Each row is a point on a landscape with many valleys, with its height.
From any point a ball rolls to the lowest of the 2 points nearest to it. It stops when none of these is lower. Distance is the straight distance between rows; heights are no part of it.
(78) height 2.75: 81,77,113,120,120,109,81,111,89,103,76,120,69,66,115,88,39,119,96,89,28,91,57,94,83,88
(319) height 6.14: 98,89,101,86,82,68,116,97,91,128,117,88,120,81,110,64,99,91,81,119,106,101,74,137,80,107
(624) height 7.23: 73,79,111,124,133,124,68,108,81,85,60,89,86,97,119,83,132,107,113,103,90,133,92,108,129,96
(65) height 6.91: 82,105,112,119,116,115,69,117,104,92,59,107,73,74,103,106,93,121,125,53,50,128,70,108,74,82
(439) height 3.88: 66,134,88,102,75,93,136,134,109,113,107,86,93,107,79,118,73,130,138,96,83,109,56,83,72,93
(38) height 4.41: 104,111,108,113,117,107,150,83,66,95,106,71,101,113,77,78,103,118,93,107,101,139,95,79,76,81
(952) height 3.03: 95,106,99,107,144,81,140,114,101,136,95,75,134,108,87,74,107,132,110,137,120,106,53,90,107,102
(1012) height 3.32: 105,110,126,98,105,103,37,83,85,99,100,97,84,118,101,108,134,80,103,57,70,85,138,108,109,114
(933) height 3.83: 71,108,117,112,106,81,106,101,71,90,107,106,78,87,102,94,84,98,86,87,51,138,90,90,90,100
(600) height 5.28: 97,119,85,55,67,103,111,82,110,74,107,93,90,61,107,75,130,78,104,140,114,126,83,124,133,109
(429) height 6.58: 60,106,119,91,109,92,102,114,107,102,92,126,110,106,95,128,50,109,118,85,77,106,33,99,76,127
(249) height 3.57: 85,44,101,102,103,125,56,103,118,102,100,147,107,89,143,77,56,79,83,103,104,79,109,130,92,98
(77) height 5.91: 100,89,85,61,76,106,129,80,85,134,123,69,113,92,102,83,114,80,76,144,94,111,107,127,95,96
(960) height 2.40: 116,79,92,110,128,64,126,111,93,123,87,80,118,100,110,92,115,113,115,132,136,111,66,122,120,70
(368) height 3.95: 68,55,118,111,128,149,59,90,93,93,74,143,103,79,126,63,49,90,73,86,81,99,90,113,89,102
(583) height 6.01: 102,88,129,119,104,68,84,96,78,82,72,89,107,120,135,97,110,96,85,67,120,81,106,98,61,93
(497) height 2.51: 94,121,93,75,65,98,124,107,103,86,120,67,66,130,75,104,99,110,76,110,99,108,131,72,133,104
(870) height 3.76: 95,106,84,106,100,84,121,117,108,123,131,91,109,128,77,117,85,118,120,116,133,94,115,79,93,92
(906) height 7.67: 125,88,83,118,104,96,93,92,101,86,73,74,111,100,81,117,131,85,143,112,125,126,120,106,133,119
(572) height 6.69: 71,88,111,95,110,85,122,114,82,111,63,108,75,87,128,125,56,110,113,78,51,125,32,86,87,115
(897) height 7.51: 101,88,79,133,103,93,116,102,78,79,76,67,107,92,116,85,126,85,109,126,100,131,110,95,131,127
(565) height 6.44: 106,107,88,75,82,81,121,75,89,98,144,89,114,70,56,67,98,87,69,95,104,96,71,133,91,92
(131) height 2.03: 93,109,97,130,95,99,75,109,78,89,112,132,107,107,101,124,100,104,121,76,81,21,97,108,69,57
(58) height 2.53: 97,91,98,141,79,77,80,103,88,77,121,128,91,112,92,128,100,72,98,75,88,47,103,107,55,100
(614) height 3.35: 146,88,130,82,101,96,94,81,136,112,111,104,118,110,99,155,121,81,88,68,120,78,179,83,86,118
(526) height 6.92: 165,99,85,127,86,110,128,71,113,101,65,74,131,131,91,104,109,119,165,97,137,83,98,101,89,103
(1004) height 2.43: 103,92,108,109,108,103,74,110,81,84,102,143,74,89,121,93,58,91,109,82,58,62,73,99,93,88
(196) height 5.59: 113,52,120,107,101,77,116,74,77,113,97,115,72,77,147,65,108,89,99,121,110,134,114,124,112,79
(336) height 3.68: 122,109,127,80,107,86,63,107,138,111,95,98,111,116,115,123,99,89,95,57,112,71,153,97,108,134
(884) height 3.27: 101,81,62,62,50,143,151,68,138,86,144,84,109,100,74,93,96,84,53,118,132,95,118,98,107,105
(856) height 3.81: 106,99,58,76,50,125,129,99,124,76,134,97,98,116,80,107,95,95,99,113,138,81,128,92,99,68
(239) height 6.32: 175,113,100,101,105,138,86,80,138,102,70,78,118,124,66,100,127,115,143,101,126,104,127,128,127,134
(351) height 3.01: 83,81,91,102,86,115,36,98,127,85,79,148,90,89,135,75,92,63,94,107,116,112,129,116,103,109
(959) height 2.15: 75,63,118,113,138,109,77,110,91,117,47,134,96,101,149,66,67,120,130,108,90,98,53,115,107,98
(13) height 3.66: 96,76,119,110,116,81,62,108,106,107,111,141,114,116,104,107,77,84,82,96,81,46,104,116,100,127
(983) height 2.01: 73,111,104,79,91,96,83,111,89,92,91,103,91,131,107,141,76,115,141,101,66,56,57,101,81,81
(122) height 2.41: 86,113,109,88,87,99,144,99,95,102,94,76,108,125,132,122,101,118,77,111,118,84,110,87,91,95
(523) height 6.57: 176,107,85,83,95,114,110,74,102,96,88,71,93,127,87,103,111,125,144,119,109,108,136,101,141,107
(325) height 3.38: 82,132,92,109,113,96,161,104,87,163,103,75,130,98,94,81,91,132,115,116,94,110,49,67,70,91
(422) height 2.52: 104,100,98,83,114,116,80,87,117,72,104,79,107,116,117,104,130,83,88,96,118,93,140,98,111,86
(134) height 2.89: 70,76,87,126,83,83,117,110,116,126,145,126,87,77,95,108,98,80,21,103,94,68,101,91,108,115
(401) height 3.26: 125,84,99,97,126,124,97,91,115,71,98,73,129,78,87,81,135,97,102,125,134,119,138,120,100,89
(737) height 6.03: 156,139,88,93,100,129,67,80,114,125,75,93,137,129,49,91,133,108,111,87,122,97,110,107,111,108
(205) height 3.63: 76,124,86,116,83,89,152,116,95,135,118,83,109,90,65,97,81,125,100,114,44,90,59,79,59,100
(799) height 7.37: 88,102,110,137,109,95,102,117,79,86,65,74,57,76,113,93,137,93,101,101,111,139,80,93,137,96
(915) height 4.25: 108,146,85,117,83,90,118,116,106,91,118,82,114,102,69,94,85,127,106,89,97,116,76,103,63,80
(202) height 5.32: 99,70,110,71,91,63,96,71,107,111,122,119,66,48,143,86,120,65,97,124,110,142,122,108,122,85
(382) height 1.36: 78,112,85,101,88,106,100,117,65,99,132,134,102,112,80,140,85,105,115,112,66,42,69,95,90,75
(540) height 6.30: 81,136,133,118,89,117,56,116,112,91,76,123,105,118,120,121,90,115,94,45,103,113,92,98,62,112
(242) height 3.62: 127,90,129,69,94,86,52,65,119,94,102,100,77,106,113,114,112,69,83,60,86,82,139,113,130,133
(427) height 6.77: 162,100,84,106,93,83,139,96,92,94,89,86,113,113,99,98,96,121,150,126,110,92,103,106,107,97
(568) height 4.53: 76,98,76,92,86,76,104,109,106,102,115,90,101,106,73,97,113,68,106,98,104,126,117,94,112,135
(514) height 4.10: 84,106,97,115,109,85,130,83,60,125,99,80,95,89,92,104,106,98,108,95,72,161,69,86,94,95
(941) height 6.45: 66,134,117,101,94,103,92,136,107,92,80,114,121,118,83,121,84,96,109,86,93,104,77,93,60,111
(928) height 1.97: 96,74,116,108,99,111,53,99,85,79,114,150,62,74,129,111,73,71,72,98,64,76,110,93,127,100
(530) height 3.51: 74,95,96,111,97,70,95,105,93,88,120,85,69,103,125,94,97,91,70,105,70,106,122,92,121,103
(777) height 5.02: 104,80,107,54,104,94,110,89,111,98,120,90,90,49,133,88,153,84,107,145,103,125,128,118,123,72
(245) height 5.83: 98,86,132,141,100,82,89,95,87,95,91,114,77,89,140,77,87,100,95,95,113,115,115,105,88,95
(756) height 3.28: 90,62,102,137,96,79,83,121,119,127,127,132,77,96,100,113,94,74,57,106,81,54,111,116,90,130
(190) height 7.08: 141,122,93,101,72,89,102,96,108,103,87,88,110,131,104,110,103,120,135,70,134,63,118,104,81,95
(647) height 4.80: 127,124,96,130,134,104,120,91,72,88,85,79,99,85,67,83,121,123,117,97,128,129,92,98,109,80
(488) height 1.60: 90,88,105,117,134,86,93,114,82,120,76,106,110,110,116,87,96,114,138,129,97,109,48,122,103,88
(672) height 5.68: 99,94,101,95,138,74,96,87,78,85,104,110,110,69,102,84,104,70,88,80,124,145,98,85,114,97
(76) height 6.16: 119,114,147,122,90,88,73,104,100,105,83,118,131,111,119,104,100,98,102,72,109,87,102,113,54,123
(162) height 2.96: 120,88,94,101,102,86,122,106,139,97,122,90,111,98,89,133,104,81,74,90,113,78,168,86,96,118
(408) height 2.57: 76,72,109,121,139,108,86,106,84,120,74,127,79,70,138,69,47,129,99,98,67,135,54,100,105,74
(177) height 2.45: 92,91,72,107,78,80,123,121,143,120,129,85,87,85,86,123,90,91,43,99,101,66,128,96,117,131
(129) height 4.72: 121,81,89,91,94,88,119,105,98,99,118,100,106,69,128,102,119,96,101,133,103,98,135,104,132,55
(929) height 1.87: 84,105,87,73,80,86,132,102,122,129,139,78,75,105,80,94,92,106,36,106,105,94,120,74,134,115
(217) height 6.79: 76,95,95,95,103,108,83,118,92,86,78,128,80,58,104,123,59,101,120,61,49,153,50,100,97,101
(632) height 3.02: 96,108,104,102,84,84,99,116,124,117,123,122,88,127,66,123,89,114,112,114,113,31,105,87,85,99
(795) height 4.35: 108,72,82,107,132,88,130,106,84,117,106,88,111,85,112,102,145,104,94,155,101,140,125,88,123,79
(725) height 5.85: 104,135,104,64,100,115,130,74,84,66,132,90,94,79,81,88,122,101,75,114,106,122,93,73,122,111
(780) height 3.07: 91,125,100,116,115,91,103,111,95,95,109,81,78,130,89,108,90,116,100,94,83,113,125,62,129,91
(269) height 2.81: 89,100,78,50,82,130,153,99,119,94,106,79,112,108,105,113,97,110,51,119,127,97,110,83,112,101
(339) height 5.61: 106,130,113,76,123,105,111,82,70,61,115,107,112,106,87,104,93,92,81,84,102,85,86,74,122,116
(769) height 2.42: 90,136,112,78,78,133,76,118,98,86,91,92,77,133,90,132,104,119,142,71,60,77,86,113,88,87
(681) height 4.90: 74,122,97,68,67,86,90,114,109,84,118,107,90,74,91,76,107,74,84,107,107,133,94,117,118,131
(774) height 2.46: 114,94,110,102,84,139,31,92,107,80,98,148,67,72,139,81,81,76,91,93,81,77,141,113,116,104
(294) height 3.92: 97,107,76,108,63,87,154,88,92,138,138,83,122,120,60,100,89,118,81,115,97,94,88,81,60,105
(958) height 4.36: 110,92,73,63,95,117,120,115,136,97,101,97,121,131,89,117,103,116,114,116,151,86,121,102,97,84
(930) height 7.11: 83,83,137,132,133,157,46,97,83,91,30,127,88,95,122,93,122,102,114,83,88,134,74,111,108,95
(466) height 1.96: 99,107,117,112,105,102,108,105,118,86,87,67,113,129,127,99,129,125,79,102,123,75,160,90,78,89
(686) height 7.01: 83,89,117,115,130,143,78,111,94,107,45,120,115,86,129,108,102,125,121,77,88,120,51,100,66,77
(869) height 2.85: 90,128,92,76,94,124,46,110,83,98,91,101,88,150,88,114,121,109,144,81,92,85,125,103,116,93
(605) height 5.67: 113,142,108,94,112,133,76,91,85,96,89,98,115,120,50,107,111,115,122,69,125,125,93,109,96,115
(861) height 4.67: 132,120,70,119,113,97,101,114,110,93,103,64,116,98,68,76,104,114,105,87,110,111,106,93,102,85
(411) height 2.23: 96,118,83,119,100,98,87,121,100,108,128,142,115,117,59,134,83,110,109,100,103,11,54,75,91,104
(380) height 4.08: 85,82,91,98,101,80,91,97,114,100,117,112,113,138,82,109,80,75,86,108,104,77,104,100,113,132
(230) height 5.63: 120,100,80,36,62,114,140,75,128,110,112,72,110,73,99,70,110,91,84,141,133,119,112,126,111,107
(815) height 5.31: 108,128,118,83,123,93,93,80,94,83,103,105,110,100,76,89,108,96,94,68,142,119,96,97,92,105
(728) height 3.89: 119,81,68,107,114,121,125,73,103,91,100,80,131,72,95,87,153,69,90,149,124,140,132,87,109,94

Call two points neighbours if one is among the 2 nearest of the other. Go from one point of each pair to the other, from neighbour to neighbour, staying as low as possible. Name the highest point that can't be avoided.
(382) / (928): (294)
(488) / (466): (958)
(928) / (488): (78)

Where does a ball stop that starts at each point below?
(526): (815)
(725): (929)
(190): (815)
(77): (929)
(647): (929)
(583): (466)
(897): (466)
